Each row is a point on a tangle of strands that fork and nearly touch. The rows are in no order.
In the rows, zero is written as 128.
Two points are linked if the straight distance between their rows is under 116. Some points are linked to none.
J_611: [ 95  89 150 173 169 104 142 147 126 111 150  92  98 135 145 133 155  91
 120 143 115 113 142 150 155  90 157 160 143 165 117 189 116 170 114]
J_876: [139  94 170 122 168 103 178 121 109 105 102 130 140 107  88 136 119 188
 102  66 134 111 137 135 142 127 105 159 131 158 165 110 121 119 104]
J_667: [122 112  68 134 141 106 100  84 137 107 131 137 103  97 151 131  77 144
 148 138 148 156  97 111 117 118 113 138 159 101 125 147 134  79  86]
J_997: [154 119 189 159 122  90 194 139  94 157 126 120 179 128 109 126 159 169
 120  87 146  97 157 118 168 154 140 149  91 159 155 108  93 142 133]
J_80: [125  70  93 158  85  86 114 114 137 103 131 151  99 104 170 132  57 147
  91 122 153 178 109 117 129 129  98 105 158  94 121 157 122 109 138]
J_234: [119  95 154 209  91 100 164 171 126 148 135  92 136 177 153 119 142  80
 137 156 120 123 150 112 138 139 172 117  92 137  91 186 114 177 166]
J_482: [129  81 175 151 121  91 184 143 118 128  93 136 152  88 100  96 121 149
  98  98 146 141  94 134 142 136 152 145 122 153 130 117 107 149 141]
J_659: [115 130  74 113 123 137 109 131 167 140 144 110 114 103 149 113 147 105
 163 157 111 150  93 123 129 113 167 136 172 118 120 184 136 145  75]
J_839: [114 116 143 153  36 156 162 150 142 127 169 110 161 147 157 163 126 103
  93 159  71 172 195 134 143 173 106  82 114 126 151 147 146 172 214]
J_138: [123  93 147 128  83  93 144 136 119 109 129 104 165 149 111 131 144 153
 108  87 104 146 134 110 137 136 132 110 126 138 133 155 144 170 144]
J_88: [134 182  95 122 172 153  88 135 117 143 147  91 115 132 130 124 172 109
 183 152 139  87 133 128 109 113 151 130 126 144 107 114 107 143 117]
J_678: [109 140  99 133 140 122 111 131 125 134 146  86 114 180 116 139 171  97
 177 128  97 102 132  96 119 113 161 126 143 147 104 182 138 159 114]
J_595: [125 140  89  77  86 176  91  89 176 116 195 143  96 104 171 159 135 106
  74 116 112 170 149 176 156 138  79 128 175 102 161 157 121 110  95]
J_449: [128 147 115 134 106 143 113 124 125 111 155  94 132 219 133 171 150 127
 143 104  93 112 202  83 130 136  96 103 106 133 144 178 154 151 152]
J_303: [122  90 117 126  96 120 111 140 144 107 169 120 117 112 177 143 126 123
  85 140 110 161 147 159 150 122 112 130 167 130 139 161 113 161 139]
J_283: [129 194 130 120 189 171 111 144 129 149  78 151  99  76 123  91  98  97
 178 182 146 111  74 175 107  84 157 154 117 116 115  57 114  65  73]
J_415: [155 174 144 114 136 120 126 114  71 160  83 159 149 129  95 102 124 116
 189 120 155 105  84 102  95 148 170 149  68 140 111  34 117 101 142]
J_459: [114 121 157 179  57 126 161 164 126 117 158  92 160 211 137 172 119 128
 105 117  86 115 220 109 153 152  97  90  85 132 164 182 161 182 173]
J_640: [102 132 130 138 189 143 104 134 154 125 139 100  95 105 151 123 143 104
 152 169 134 114 126 166 137  81 142 159 158 143 113 163 125 125  69]
J_495: [159 133 131 162 109  94 132  99 118 155 116 145 155 150 141 118 114 153
 139 150 152 135 172 101 101 158 109 118  71 104 111 103 109 120 179]
J_108: [119  99 137 119  87 124 125 156 141 105 176 113 133 119 154 138 140 119
  69 125  88 159 139 174 148 133 124 125 160 142 145 156 116 183 151]
J_587: [140 169  90  87 180 148  99 121  87 153 109 164 105  85  90  96  83 139
 149 128 142 104  77 130  75 122 123 131 127 101 109  26 131  77 106]
J_951: [133 182  80 113 101 161  80 118 126 102 158  98 120 204 130 170 151 129
 165 104 123 108 189  76 103 144  82  79 111 118 139 154 152 127 151]
J_455: [135 207  97  91 173 187  79 151 135 139 151 112 110  90 133 128 159 124
 149 165 160  90 150 169 120 109 107 110 141 111 138  69 109 115 118]
J_402: [132 193 106  75 180 186  84 142 140 134 144 118 102  88 125 142 137 137
 132 141 153  98 154 179 121 110  77 109 151 100 137  63 107  94 112]
J_483: [118 103 138 188 106  72 166 109 106 102  75 116 150 164 121 123  93 150
 152 120 148 133 131  70 108 135 136 116  80 140 116 159 149 118 128]
J_452: [111 115 160 190  62 108 162 175 129 122 131  87 167 228 120 156 106 133
 116 100 105  92 204  86 145 141 113  96  86 137 145 187 169 173 142]
J_486: [153 170 134  83 126 149 110 113 112 128 159 112 168 146  90 157 186 159
 134  98 131 100 169 106 130 164 107  94 112 130 148  74 134 142 168]
J_290: [104  96 131 108 145  96 155 104 111  83 103 113 140 128  79 130 139 153
 135  86 124 130  85  90 125 121 148 128 140 161 133 156 159 132 103]
J_398: [127  80 120 121 166  98 153  98 122 111 106 163 116  82 120 107  71 158
  91 116 150 149  85 129 116 126 113 152 147 119 111 114 130  88 111]
J_144: [128  81 152 121 109  89 145 132 108  85 142 126 133 123 115 143 103 181
  55  51 120 153 138 141 155 131  99 130 146 136 178 134 125 143 131]
J_646: [109 112 109 155  37 167 128 151 136 105 175 115 108 173 200 182  93  97
 102 143  82 164 189 137 139 145  70  89 130 114 160 207 152 154 174]
J_24: [127 128 116  66 152 135  97 113 123  99 132 103 125 145  79 145 176 149
 131  80 120 108 102 117 115 117 119 115 148 142 145 118 139 131 104]
J_101: [109  72 100 176  70  97 110 148 140  85 143 128  91 132 188 149  59 128
 100 113 136 170 132 121 140 115  99 100 160 124 145 184 131 141 154]
J_944: [121 168 109  93 201 165  80 125 152 120 131 115  89  87 145 134  98 140
 148 134 166  99 135 179 127  96  79 129 158 102 133  91 112  67  68]
J_355: [ 97 101 102  86  97 138 103 136 154  96 170 106 106 134 141 147 163 104
  93 100  84 152 100 153 150 104 125 135 179 141 153 195 135 155  83]
J_602: [145 165  77  60  96 167  84 122 178 163 155 166 134  91 123 119 159 122
  95 144 107 161 122 153 131 136 130 120 182  76 139 120 138 123 117]
J_76: [109 121 130 155  45 182 153 155 137 131 177 102 144 165 174 179 132  90
 106 168  57 168 206 134 139 167  93  83 123 129 148 180 154 164 198]
J_291: [132  83 178 178  89  85 185 165 113 134 107 123 155  97 117 101 130 135
 104 101 145 148  99 140 149 143 171 123 116 154 126 126 101 159 159]
J_593: [137  78 153 123 115 105 157 149 122 112 146 145 130  88 117 124  91 167
  29  86 126 158 137 174 158 140 100 125 158 115 152 103 109 146 154]
J_618: [131 128  76 109  46 152 106 120 166 131 163 132 121 143 174 144 122 123
 115 132  92 178 142 127 123 152  90  94 154  82 133 183 139 126 131]
J_161: [ 85  85 121 104 122 120 123 143 144  82 149 103 103 111 131 141 144 116
  98 107  97 150  85 147 145  97 135 133 177 149 141 195 145 148  82]
J_120: [100  85 149 208 113  80 167 156 106  94 121  95 110 158 135 131 119 126
 122 106 129 131 151 104 159 113 153 122 119 169 136 193 128 172 142]
J_484: [132 161 184 116 218 165 162 137 106 138  63 147  97  98 100 110  88 117
 168 120 151  90  96 161  84 123 122 168  77 148 117  30 105  63 103]
J_458: [115  96 177 197 104  90 174 162 106 152 126  97 148 152 124 109 175  75
 133 133 125 118 121 119 155 141 196 133  98 156  99 171 107 179 159]
J_504: [132  79 151 207  92  91 160 165 124 125 138 106 111 120 178 121 111 113
 104 147 156 153 146 138 138 125 140 114 104 149 128 149  88 166 183]
J_628: [141 113 101  95 113 110 112 110 131 132 121 162 142 119 114 117 118 161
 101 114 119 152 102 117 103 148 115 122 153  92 111 116 137 117 137]
J_431: [155 178  90  95 121 138  91  99 113 163 137 170 149 119 107 120 130 154
 135 136 141 127 137 106  94 163 101  97 123  83 110  60 136 105 170]
J_61: [122 150  82  91 112 189  85 110 164 123 201 115  83 119 178 165 162  97
 119 133 106 144 168 165 160 117  85 134 166 120 171 174 124 131  92]
J_692: [137 148 142  88 209 163 110 134 150 173  89 203  99  94 110  80  65 141
 102 138 132 116  88 168 112 110 106 143 166  72 109  56 133  50  91]
J_608: [172 160 152 133 164 136 111 129 135 178  94 213 121  87 141  86 127 101
 118 189 160 123 115 168 113 124 146 180 115  91 123  54  97  90 140]
J_811: [131 180 136 118 181 139 114 152  94 141 133  86 133 146 104 124 183 102
 188 132 155  55 130 119 118 117 162 127  98 169 108  75 106 145 131]
J_694: [163 154 108 142 118 109 113  88 114 166 121 154 151 147 129 122 108 161
 141 151 150 132 161 103  88 165 103 109  84  88 108  83 130 110 176]
J_407: [110 123 119 133  28 159 134 122 132  86 189 131 113 161 181 175 102 112
  76 111  86 182 186 138 150 149  63  95 131 120 184 182 140 141 174]
J_705: [147 107 130  98 117  93 139 100 111 140 110 156 163 129  81 112 115 179
 102  81 118 145 109 106 121 155 113 119 128  98 121  91 139 116 140]
J_81: [102 168  72  91 183 148  99 126  75  84 118  81  91 126  90 143 132 130
 182 112 151  81  88  95  93  97 127 107 131 160 126 106 143 106  85]
J_468: [120 103  67 114 109 120  89 102 154  97 144 128 104 126 165 149 110 140
 129 109 125 156 107 107 128 120 111 125 165 105 138 188 142 108  87]
J_170: [113  90 161 184  50  94 157 188 117 109 160  89 141 142 132 135 105 142
  93  80 103 147 138 148 151 136 143  75 124 154 167 155 129 190 181]
J_59: [ 91  92 152 183 160  91 167 136 102 104 126  94 109 137 114 126 152 105
 129 115 125 112 133 118 166 105 173 146 127 180 125 193 138 172 120]
J_795: [140 141 167 135 218 133 165 105  96 120  79 131  95  98 116 121 100 133
 165 118 170  99 116 144 105 122 125 180  78 171 127  75 106  76 105]
J_879: [151  95 159 190  75  95 160 160 138 154 123 136 138 118 169 113 129 104
 101 169 157 158 141 138 132 143 147 117  93 123 120 122  82 161 206]
J_558: [153 114 142 160  85 119 147 137 143 158 136 157 151 104 166 123 143 112
  99 182 135 160 162 145 143 154 131 119 114 116 123 109  94 160 208]
J_10: [112  99 169 156 114 105 151 165 130 144 134 106 152 123 122 109 177  89
 122 148 112 128 106 141 149 127 185 140 135 157 101 155 113 190 145]
J_277: [120 160  81  98 106 164  94 140 138 152 162  86 133 184 116 142 190  97
 179 126  87  99 131  94 113 132 150  99 146 129 108 171 145 157 121]
J_297: [135 124 167  86 183 139 132 133 154 142  82 167 144  98  95 101 129 143
 112 129 120 124  84 167 121 109 135 153 158 120 116  76 131 105 103]
J_867: [125 150 137 150 145 107 140 100  90 136  96 109 146 164 102 108 144 103
 197 139 143 107 100  80 117 127 197 141  72 173  90 125 134 122 125]
J_575: [139 157  98 103 106 164  99  98 154 133 175 125 130 120 144 156 164 126
 117 143 107 151 179 132 131 146  92 114 144 113 143 128 130 139 151]
J_973: [119 103 101 126  19 138 119 157 160 122 142 133 138 142 157 138  98 128
  95 133  92 181 127 133 111 159 102  69 152  92 123 170 140 148 168]
J_288: [116 126 109 105  48 161 114 110 132  77 192 137 105 178 170 178 144 112
  86  83  83 166 162 130 155 134  68 115 135 133 182 190 145 142 145]
J_43: [101  98 180 128 167 133 195 124 153  94  62 162 117  54 116  90  97 115
 103 162 154 140  53 170 139 113 168 156 137 160 102 133 133  88  95]
J_733: [126 150  75 147 147 133  75 109 126  91 159 109  83 166 173 172 125 119
 159 117 138 122 178  94 146 102  93 136 147 133 153 182 131 130 118]
J_693: [115 116 175 126 149 116 137 159 136 149 141 115 160 138 110 120 202 100
 122 147  97 103 120 150 161 115 180 147 136 155 116 135 118 185 128]
J_714: [107 109 157 192  84  95 161 163 119 130 111  86 171 218 109 132 120 123
 151 112 119  97 165  74 129 136 145 105  87 146 105 190 166 158 130]
J_619: [133 117 155  78 153 139 119 130 155 119 140 136 138 109 124 134 145 151
  70 114 113 140 140 183 138 121 101 143 162 124 147 110 120 137 114]
J_480: [140  80 179 125 158 111 166 139 133 132 112 164 128  85 122 113  88 166
  41 106 140 143 128 189 149 129 105 146 155 119 129  86 104 122 134]
J_42: [ 97 136 139 100 194 143 156 104 134  95  95 127 113  82  94 113 126 119
 161 162 127 114  60 138 121  91 175 146 124 169 108 142 161 100  75]
J_116: [123 134 149 126 155 111 176  88  89 119  82 128 137 117  84 107 130 123
 175 132 147 115  73  94 112 130 188 147  77 185 108 117 145 111 108]
J_178: [153 120 114 151 166 117 132  83 106 155  91 183  92  83 141  92  65 114
 135 174 163 149  70 127  98 125 146 184  94 102 103  77 102  57 114]
J_975: [130  84 129 175 146  97 141 105 129 114 119 139  98  92 173 114  88 124
 115 161 171 152 121 135 131 114 125 163 123 127 112 142  93 116 127]
J_463: [114 109 154 197  91  81 172 136 115 117  82  96 165 200 113 126 100 137
 151 117 143 113 149  65 121 135 142 112  74 150 121 175 159 134 122]
J_502: [112 128 144  55 184 155 102 126 143  99 116  99 113 128  73 143 159 149
 127  97 116 102  87 146 119  96 119 124 156 144 146 114 139 110  77]
J_75: [171 161 138 141 124 114 123 109  94 169  84 175 150 127 120  98 131 107
 171 158 161 127  96 102  98 148 173 156  68 119 109  64 108 104 155]
J_742: [116 119 145  52 178 149 120 128 165 119  93 142 136 104  80 118 147 152
 112 117 109 124  67 160 122 102 139 135 175 127 128 107 146 105  76]
J_762: [132  91 186 208  61  76 194 176 103 143 111 101 161 123 112 108 119 142
 110  93 153 133 129 124 163 156 163 100  92 155 146 134  99 158 161]
J_40: [115 104 140 131 158  96 170 103 107  97  96 117 139 113  92 118 135 145
 146 108 134 120  97  96 130 123 158 144 115 174 122 142 150 126 107]
J_336: [151 173 105  77 171 153  93 131 114 165 107 183 122  90  88  94 112 137
 131 130 138 100  91 136  88 124 117 126 146  90 119  27 131  89 127]
J_342: [140  78 203 138 168 127 182 153 145 144  75 184 121  82 123  91  80 128
  61 127 152 140 101 186 139 126 120 170 137 119 117  82  95 100 129]
J_148: [143 120 101  76  99 123 111 108 142 151 146 184 139 106 109 113 122 152
  52 112 109 166 115 134 130 155 106 111 168  71 120 101 139 116 157]
J_899: [146 110 123 163 144 107 142  93 118 135  99 151 108  95 153  95  97 119
 142 173 169 152  93 124 109 118 150 173  99 124 103 113  94  99 123]
J_950: [130 143 141 114 136 114 135 129 100 124 149  79 159 187  76 152 182 156
 157  75 124  80 168  78 146 129 141 108 110 159 144 132 136 153 139]
J_23: [121 132 166  77 132 156 119 142 145 131 182 102 143 137 113 154 201 124
  85 127  75 118 161 179 163 118 121 131 143 141 167 133 128 178 137]
J_169: [108 167 107  90 195 155 111 131  91  94 105  88  96 106  92 130 125 130
 175 123 155  75  88 126  93  88 130 120 125 159 122  79 128 100  85]
J_976: [117 108 120  86 123 109 126 110 113  93 123 101 143 168  74 144 162 160
 139  61 110 117  97  81 123 127 133 107 134 151 146 148 158 131 109]
J_419: [144 169  97  78 192 171  84 128 147 176 131 176  90  80 124  95  76 141
 107 148 151 115 110 169 121 118  95 127 175  57 123  60 129  49  89]
J_423: [152 130 147 171 102 105 136 138 127 170 112 137 160 155 160 100 162  79
 159 188 145 132 122 109 121 147 182 150  76 130  96 131  93 152 169]
J_473: [136 122 139 181  86 120 141 156 140 170 129 116 158 174 168 113 152  91
 151 187 114 129 151 107 118 149 159 114  96 124  85 161 112 171 172]
J_815: [155 149 120 109 129 132  99 123 150 161 114 162 157 109 127 105 166 117
 134 174 131 135 110 141 114 127 153 143 147 111 111  98 114 149 134]
J_326: [150 157 165 104 170 128 157 124  84 155  79 149 144 111  77 110 129 130
 167  96 156  89  86 112 104 143 154 162  84 158 118  37 120 103 127]
J_841: [122 116 179 108 137 129 139 156 132 138 174  96 155 140 118 144 195 112
  94 126  81 109 155 165 170 123 152 139 138 151 143 136 126 197 144]
J_524: [127 121 130 167  68 147 141 162 151 160 138 102 168 193 151 144 139 100
 149 178  90 119 179  99 117 161 125  94 102 120  97 181 147 174 166]
J_970: [137 144 136  75 152 130 111 121 120 135 121 111 160 131  80 128 175 145
 155 103 129  97 107 115 118 127 147 129 135 145 124  91 133 145 126]
J_651: [134 143 145 148 135 115 134 132 106 149 151  84 163 204 106 142 178 125
 169 107 118  81 174  83 142 137 163 117 100 155 115 135 136 160 151]
J_99: [ 97 136  90 144 161 119 120 117 117 116 132  85 108 157 106 131 154  96
 184 139 113  99 112  90 120  97 182 132 136 163  99 184 149 137  98]
J_334: [131  84 128 189 119  70 172  99  99 107  85 141 123 129 142 112  70 158
 126 118 176 153 123  90 112 132 120 135  89 127 123 139 119 103 144]
J_665: [128 119 170 157  36 136 161 161 142 150 148 116 194 163 135 152 131 126
 105 157  97 150 193 117 148 178 114  76  95 116 130 125 152 172 205]
J_385: [115 181 153  96 198 168 138 156  81 122  71 131 103  89  88 108  98 107
 177 133 152  81  78 150  84 105 132 145  83 161 112  24 115  83  96]
J_722: [109  85 166 126 179 131 170 120 155 119  74 177 101  57 131  89  55 120
  88 164 155 145  61 167 137 105 144 157 153 113  97 119 124  63  90]
J_261: [130 144 118 149 125 109 122 105 110 141 103 110 150 163 119 109 130 119
 191 150 140 121 109  84 100 133 166 128  86 145  91 126 129 121 130]
J_146: [ 88  98 108 187  69 118 115 170 138  77 113 114 109 205 169 161  80 118
 121 111 107 138 155  89 139 121  93 106 129 120 149 224 170 161 137]
J_479: [106  82 114 199  82  97 123 156 130  84 126 116 108 166 182 147  74 138
 116 122 129 154 159 105 137 118 104 108 129 127 143 192 133 155 159]
J_167: [ 90 104  90 157  68 138 102 155 142  79 125 114 104 212 164 163 104 110
 136  97  86 138 131  83 124 119 101 109 137 114 149 241 174 145 108]
J_920: [125 118  58 111  62 144  93 119 164 112 172 130  95 132 192 151 119 109
 129 113 106 168 127 129 141 127  99 118 172  95 150 206 135 121  87]
J_359: [167 181 151 120 177 150 106 147 132 174  83 220 117  95 122  75 125  98
 138 180 154 108 105 174  98 112 152 173 123  95 130  40 113  73 123]
J_853: [127 141  94  95  84 154  92 104 141  94 181 124  99 178 142 175 166 122
 117  84  90 140 144 113 134 129  89 110 138 122 165 178 140 133 119]
J_197: [116 104 111 115 146 104 110 102 109  66 130 128 108 150 127 162 124 164
 107  60 130 133 132 100 140 112  90 139 144 142 170 158 145 120 104]
J_828: [141 124 175 151  42 107 157 150 135 163 133 142 206 149 121 131 141 143
 112 142 112 139 168 109 149 181 132  91  93 112 121 101 138 167 198]
J_807: [129  90 190 123 183 139 164 143 150 150  66 206 109  83 124  82  67 127
  66 151 146 142  83 178 136 119 126 166 154  97 101  84 104  76 108]
J_441: [ 95 102  91 132 108 125 128 136 152 124 127 109 129 107 138 110 142 105
 152 156 104 154  76 113 125 115 171 122 171 132 103 194 138 154 102]
J_601: [ 95 113  68 142 101 120  97 123 139  73 128 124  94 167 163 163 115 115
 151 102 109 147 112  71 128 108 113 122 158 123 146 225 162 123  93]
J_712: [118 141 133 111 224 153  99 111 134 111 119 123  82  95 148 138  85 144
 150 131 161  99 132 164 122  94  83 148 153 129 130 102 113  67  74]
J_642: [108  64 106 131 125  94 118 120 134  75 135 146 102  90 158 138  63 140
  68 103 152 168 104 148 146 118  99 130 183 112 138 155 133 105 107]
J_102: [135 147  92 148 110 110 109 102 130 137 114 121 138 151 145 116 117 131
 180 161 131 139 116  86  90 132 143 118 109 118  98 144 135 123 128]
J_129: [164 147 156 164 109 107 129 124 114 174  95 154 160 144 147  91 159  77
 164 184 157 137 105 114 112 144 186 161  67 126 113 102  94 124 163]
J_118: [128  94 172 209  44  91 175 197 118 135 146  80 158 144 123 127 105 144
 100  94 126 137 150 131 157 155 149  70 100 150 153 142 122 182 182]
J_764: [121 181  97  93 157 190  86 141 152 146 191  86  97 132 137 163 198  97
 147 147 103 100 174 157 140 122 115 120 147 140 146 136 120 152 117]
J_222: [152 166  85  99 165 158  79 100 146 170 159 171  97  73 141 113  94 140
 110 156 159 133 140 155 120 134  93 134 159  62 121  76 123  76 114]
J_887: [147 119 146 138 192 106 163 101  92 115 103 127 121 121 101 136 112 180
 142  67 157  98 146 110 122 130 104 158 110 157 150  90 121 107 112]
J_194: [138  89 172 128 137  98 175 132 106 102 131 116 152 112  98 143 129 192
  75  58 124 116 150 146 163 127 103 146 128 152 181 120 114 143 120]
J_353: [126 111 132 100 208 130 109 100 126  82 123 133  91 108 129 152  91 166
 114  86 152 108 137 150 128 105  75 155 150 130 149 112 129  86  86]
J_838: [163 134  99 125 147 137  97  88 144 165 160 179 110  79 154 118  96 143
  90 169 153 149 155 149 127 142  88 135 143  71 114  88 112  98 152]
J_309: [125  97 118 159  46 108 131 155 153 126 117 120 153 157 148 124  96 136
 124 150 119 163 136 106 104 149 111  87 118 100 107 164 139 155 158]
J_809: [146 105 149 141 121  79 175  94  96 145  86 152 163 127  88 108  99 186
 129  75 144 132 114  89 115 158 125 132  94 122 121  95 128 104 141]
J_738: [119 118 112 110 120 124  94 102 120  61 149 125 102 173 136 172 146 147
 110  58 108 136 146 102 150 113  83 134 135 138 182 173 145 137 120]
J_676: [ 93 107 154 173 161  94 196 116  94  94 106  99 119 127  99 116 146 113
 140 117 139 104 113  94 152 113 181 145 106 196 121 188 149 144 111]
J_416: [151 144 153  98 120 112 119 124 114 158 114 137 189 144  88 116 175 135
 166 121 133 107  98 102 129 142 166 129 117 137 106  82 134 153 143]
J_71: [151 118 102 136 110 129 111  94 145 151 159 161 120  90 169 132 105 145
  92 171 144 168 175 143 138 140  91 125 149  78 122 115 106 119 168]
J_537: [140 163  62  95 136 138  72 101 122 113 149 123 101 130 126 144 131 154
 143 100 141 125 131 108  96 132  86 102 142 102 136 113 131  96 109]
J_680: [ 82  86 117 130 120 108 145 138 136  95 127 107 122 106 117 113 142 102
 127 132 106 147  69 121 133 111 173 116 165 157 109 195 148 161 109]
J_186: [141 115 176 180 136  87 176 142  98 148 136 101 162 152 125 129 171 131
 128 108 139  99 173 121 169 139 152 152  83 170 141 139  91 162 141]
J_37: [154 146 158  96 151 129 118 136 140 156  88 183 161  97  98  88 149 126
 129 153 130 118  85 154 115 120 161 157 146 123 118  66 129 126 129]
J_368: [140 138 103  61 110 155  90 117 169 153 144 182 133  97 118 121 139 137
  62 134 116 163 108 166 136 133 117 130 192  70 135 106 139 115 120]
J_563: [114 130 129 154  76 160 134 146 124 108 165  98 130 227 153 181 139 102
 115 113  67 115 216 106 147 144  92 103 111 126 157 203 168 168 166]
J_191: [ 96 112 116 159 168 123 115 135 141 124 158  97  90 124 166 131 146  89
 142 159 122 120 137 143 155  85 147 164 159 151 110 196 123 154  90]
J_919: [137 152  66 119 154 123  85  89 117 120 130 132 103 107 135 125  93 152
 156 127 151 129 109 109  94 117 117 131 136 102 117  97 127  88 103]
J_814: [118 157 108  85 146 183  85 124 177 130 194  96  94 120 163 165 173 104
 117 140 104 130 174 180 155 109 101 132 164 129 158 157 126 138  92]
J_865: [106 166 116 132 207 158 104 121 143 129 119  95  90  86 141 114 120 107
 189 182 148 106  98 158 124  77 156 150 137 140 115 133 129  95  50]
J_857: [ 97 177 133  87 205 168 125 160  96 109  85  98 103 100  93 113 127 115
 179 138 155  69  88 153  95  88 128 124 112 154 115  56 117 100  86]
J_752: [123 131 147 171 109 108 144 140 120 155 140  82 166 224 116 138 161 113
 165 123 111  86 179  75 139 143 152 107  91 143  92 159 147 159 149]
J_204: [127 105 157 193 119  79 168 145  99 125 134  99 144 167 141 138 142 143
 122 105 134 114 188 106 164 130 137 133  97 163 146 164 113 171 149]
J_250: [127 146  83  99  23 187 114 110 167 134 173 134 129 156 159 164 145 108
 118 130  68 178 157 123 123 161  84  84 139  93 144 188 157 127 142]
J_387: [140 201 152 109 186 175 106 157 130 158  66 181 113  88 111  86 116  93
 171 178 144  96  82 183 100  93 155 160 125 110 122  35 114  68  98]
J_51: [142 120 197 108 166 125 187 126 110 155  63 168 160  94  66  91 129 133
 129  98 145 110  79 129 123 143 166 177 102 151 124  66 123 109 115]
J_800: [135 146 114 130  72 166 124 142 153 163 151 102 169 190 140 154 156 106
 156 167  81 117 184  96 115 163 124  90 113 111 103 170 159 158 161]
J_79: [132 194  82 111 160 176  89 140 135 142 185  80 114 142 134 154 193 100
 167 149 119  88 171 133 130 126 130 107 140 141 126 127 114 154 138]
J_333: [128 174 105 132 202 162 100 117 131 137 104 119  87  69 140 106  86 107
 182 189 162 110  90 169 117  87 145 155 128 113 114  84 109  63  58]
J_713: [135 101  98 127  99 132 108 115 155 124 179 140 109  94 187 149 102 123
  86 157 133 173 171 162 150 130  88 131 159 109 137 152 104 135 150]
J_356: [134 197  91 116 178 155  91 138 114 145 130 109 114 102 134 114 139 115
 177 164 162  90 120 148  99 109 141 134 122 129 117  70  99 120 108]
J_846: [127 111 103 155  77 106 115 128 149 130 116 119 142 156 153 122 106 135
 147 156 117 153 126  94 101 138 128 107 123 108  99 168 132 138 135]
J_439: [151 180 113  77 106 151  93 108 126 153 145 147 165 132  87 140 172 149
 138 122 122 123 152 108 113 166 111  91 124  94 126  68 144 126 182]
J_64: [137 124 170 139 222 125 168 105  98 111  88 125 101 113 111 132 103 156
 149  90 162  91 134 137 115 119 109 177  95 174 143  88 114  91  98]
J_241: [161 129 132 134 104 119 123 131 146 159 128 173 159 105 145 107 153 126
 114 173 138 149 133 139 128 143 141 142 129 113 108 103 113 157 175]
J_948: [139 104 198 130 138 103 202 134 108 152  72 158 168  86  80  94 132 139
 110  97 154 123  90 134 148 146 162 167 105 156 131  89 115 123 125]
J_571: [106 102 143 135  53 130 146 175 117 103 192  94 135 147 149 146 125 119
  75 102  76 157 153 167 158 142 125  94 139 149 171 160 128 194 186]
J_335: [100 145  99 115 183 135 132 102 117  95 121 103 104 107 103 126 141 118
 184 152 128 107  79 106 118  95 175 134 136 168 107 161 161 116  77]
J_418: [144  93 128 166 124  75 168  91  96 137  87 161 133 122 122 109  75 179
 122 102 158 148 127  95 104 145 106 137  94 114 119 107 120  99 143]
J_630: [169 157 168  99 155 141 128 120 135 155 131 165 167 102 104 127 171 150
 105 134 135 108 158 152 138 149 118 139 123 120 138  48 120 136 172]
J_264: [120 112 115  96 178 126  97 100 134  72 128 132  92 120 131 162 108 154
 115  87 143 124 122 127 131 102  87 143 162 133 159 148 140  94  82]
J_97: [146 138 121 130 187 142 130  90 110 156  93 187  83  70 125  91  46 107
 137 171 155 137  63 136 100 116 142 182 107 103 101  62 117  41  89]
J_656: [147 122 173 130  91  93 151 134 117 163 104 144 197 141 105 109 160 142
 142 122 137 121 114  99 138 155 169 140 101 133 111  96 125 154 158]
J_616: [135  72 147 184 123  83 145 130 123 107 128 127 105 103 170 126  90 147
  91 131 162 154 149 139 145 118 111 135 126 141 133 140  94 143 152]
J_91: [151 124 176 151  65  85 161 146 122 165 106 156 195 137 118 104 145 139
 124 127 140 134 133 108 140 164 155 118  92 120 113 100 119 153 180]
J_487: [130 139 113  73 126 175  88  91 169 127 184 152  99  94 149 160 126 127
  62 127 126 164 162 183 158 127  65 127 176  93 159 125 124  97 110]
J_29: [135 161  74 120 169 123 100  89  85 127 113 134  97 105 114 121  79 146
 169 129 157 118  92 108  80 118 122 130 114 111 113  72 125  74 111]
J_648: [145 154 139  82 113 132 120 118 111 124 161  95 157 169  88 163 187 156
 132  81 111  99 165 107 142 147 112 101 115 144 149 114 133 156 154]
J_220: [144 169  58  71  95 174  79 129 177 166 161 132 122 101 141 119 170 115
 146 139 107 157 116 147 132 140 138 117 167  87 139 141 141 132  97]
J_635: [134 170  47  96 123 162  83 135 173 160 157 103 105  97 155 116 151 108
 170 148 124 143 115 132 133 118 147 130 171  92 135 150 137 132  64]
J_810: [132 167  82 100  80 166  90 138 149 163 156 100 151 175 124 144 174 109
 180 148  83 120 144  98 114 149 139  90 131 115 110 162 148 154 141]
J_8: [140 178  77  93 114 154  78  99 119 107 156 112 116 158 120 164 152 156
 146  95 135 119 156  97  97 148  75  81 122 109 142 120 134 110 145]
J_522: [129 145 151 108 212 160 128 127 129 170  80 205  93  89 106  76  52 121
 119 154 136 118  72 163  98 110 130 167 138  93 101  44 127  37  90]
J_606: [ 99 113 179 114 177 142 167 127 156 106  76 143 131  78 111  94 131 116
 121 163 129 132  65 166 133  97 177 156 142 162 101 137 139 111  87]

Follow the links from the first point to the second, and from the first to the third. Name the last point that the two ways share.
J_642; J_618; J_8: J_468
J_640; J_867; J_656: J_40
J_458; J_482; J_277: J_473
J_867; J_59; J_656: J_40
J_449; J_950; J_705: J_714
J_336; J_167; J_973: J_468
J_950; J_563; J_418: J_714
J_80; J_8; J_587: J_919
J_459; J_167; J_336: J_919

A fork is a point with three links. Follow the links from the first point to the second and name the forks in between, in order.
J_359; J_290: J_59, J_40
J_326; J_678: J_473
J_694; J_463: J_714
J_290; J_333: J_40, J_59
J_416; J_186: J_24, J_40, J_59
J_8; J_587: J_919
J_407; J_502: J_24
J_204; J_359: J_59
J_601; J_951: J_468, J_919

Name the points in between on the shortest way along the links from the first point to the second, in order.
J_814; J_264: J_764, J_79, J_88, J_356, J_455, J_402, J_944, J_712, J_353
J_571; J_71: J_108, J_303, J_713
J_342; J_277: J_807, J_722, J_43, J_606, J_42, J_335, J_99, J_678
J_693; J_423: J_10, J_458, J_234, J_473
J_486; J_951: J_648, J_950, J_651, J_752, J_714, J_452, J_459, J_563, J_449
J_680; J_368: J_441, J_659, J_635, J_220, J_602
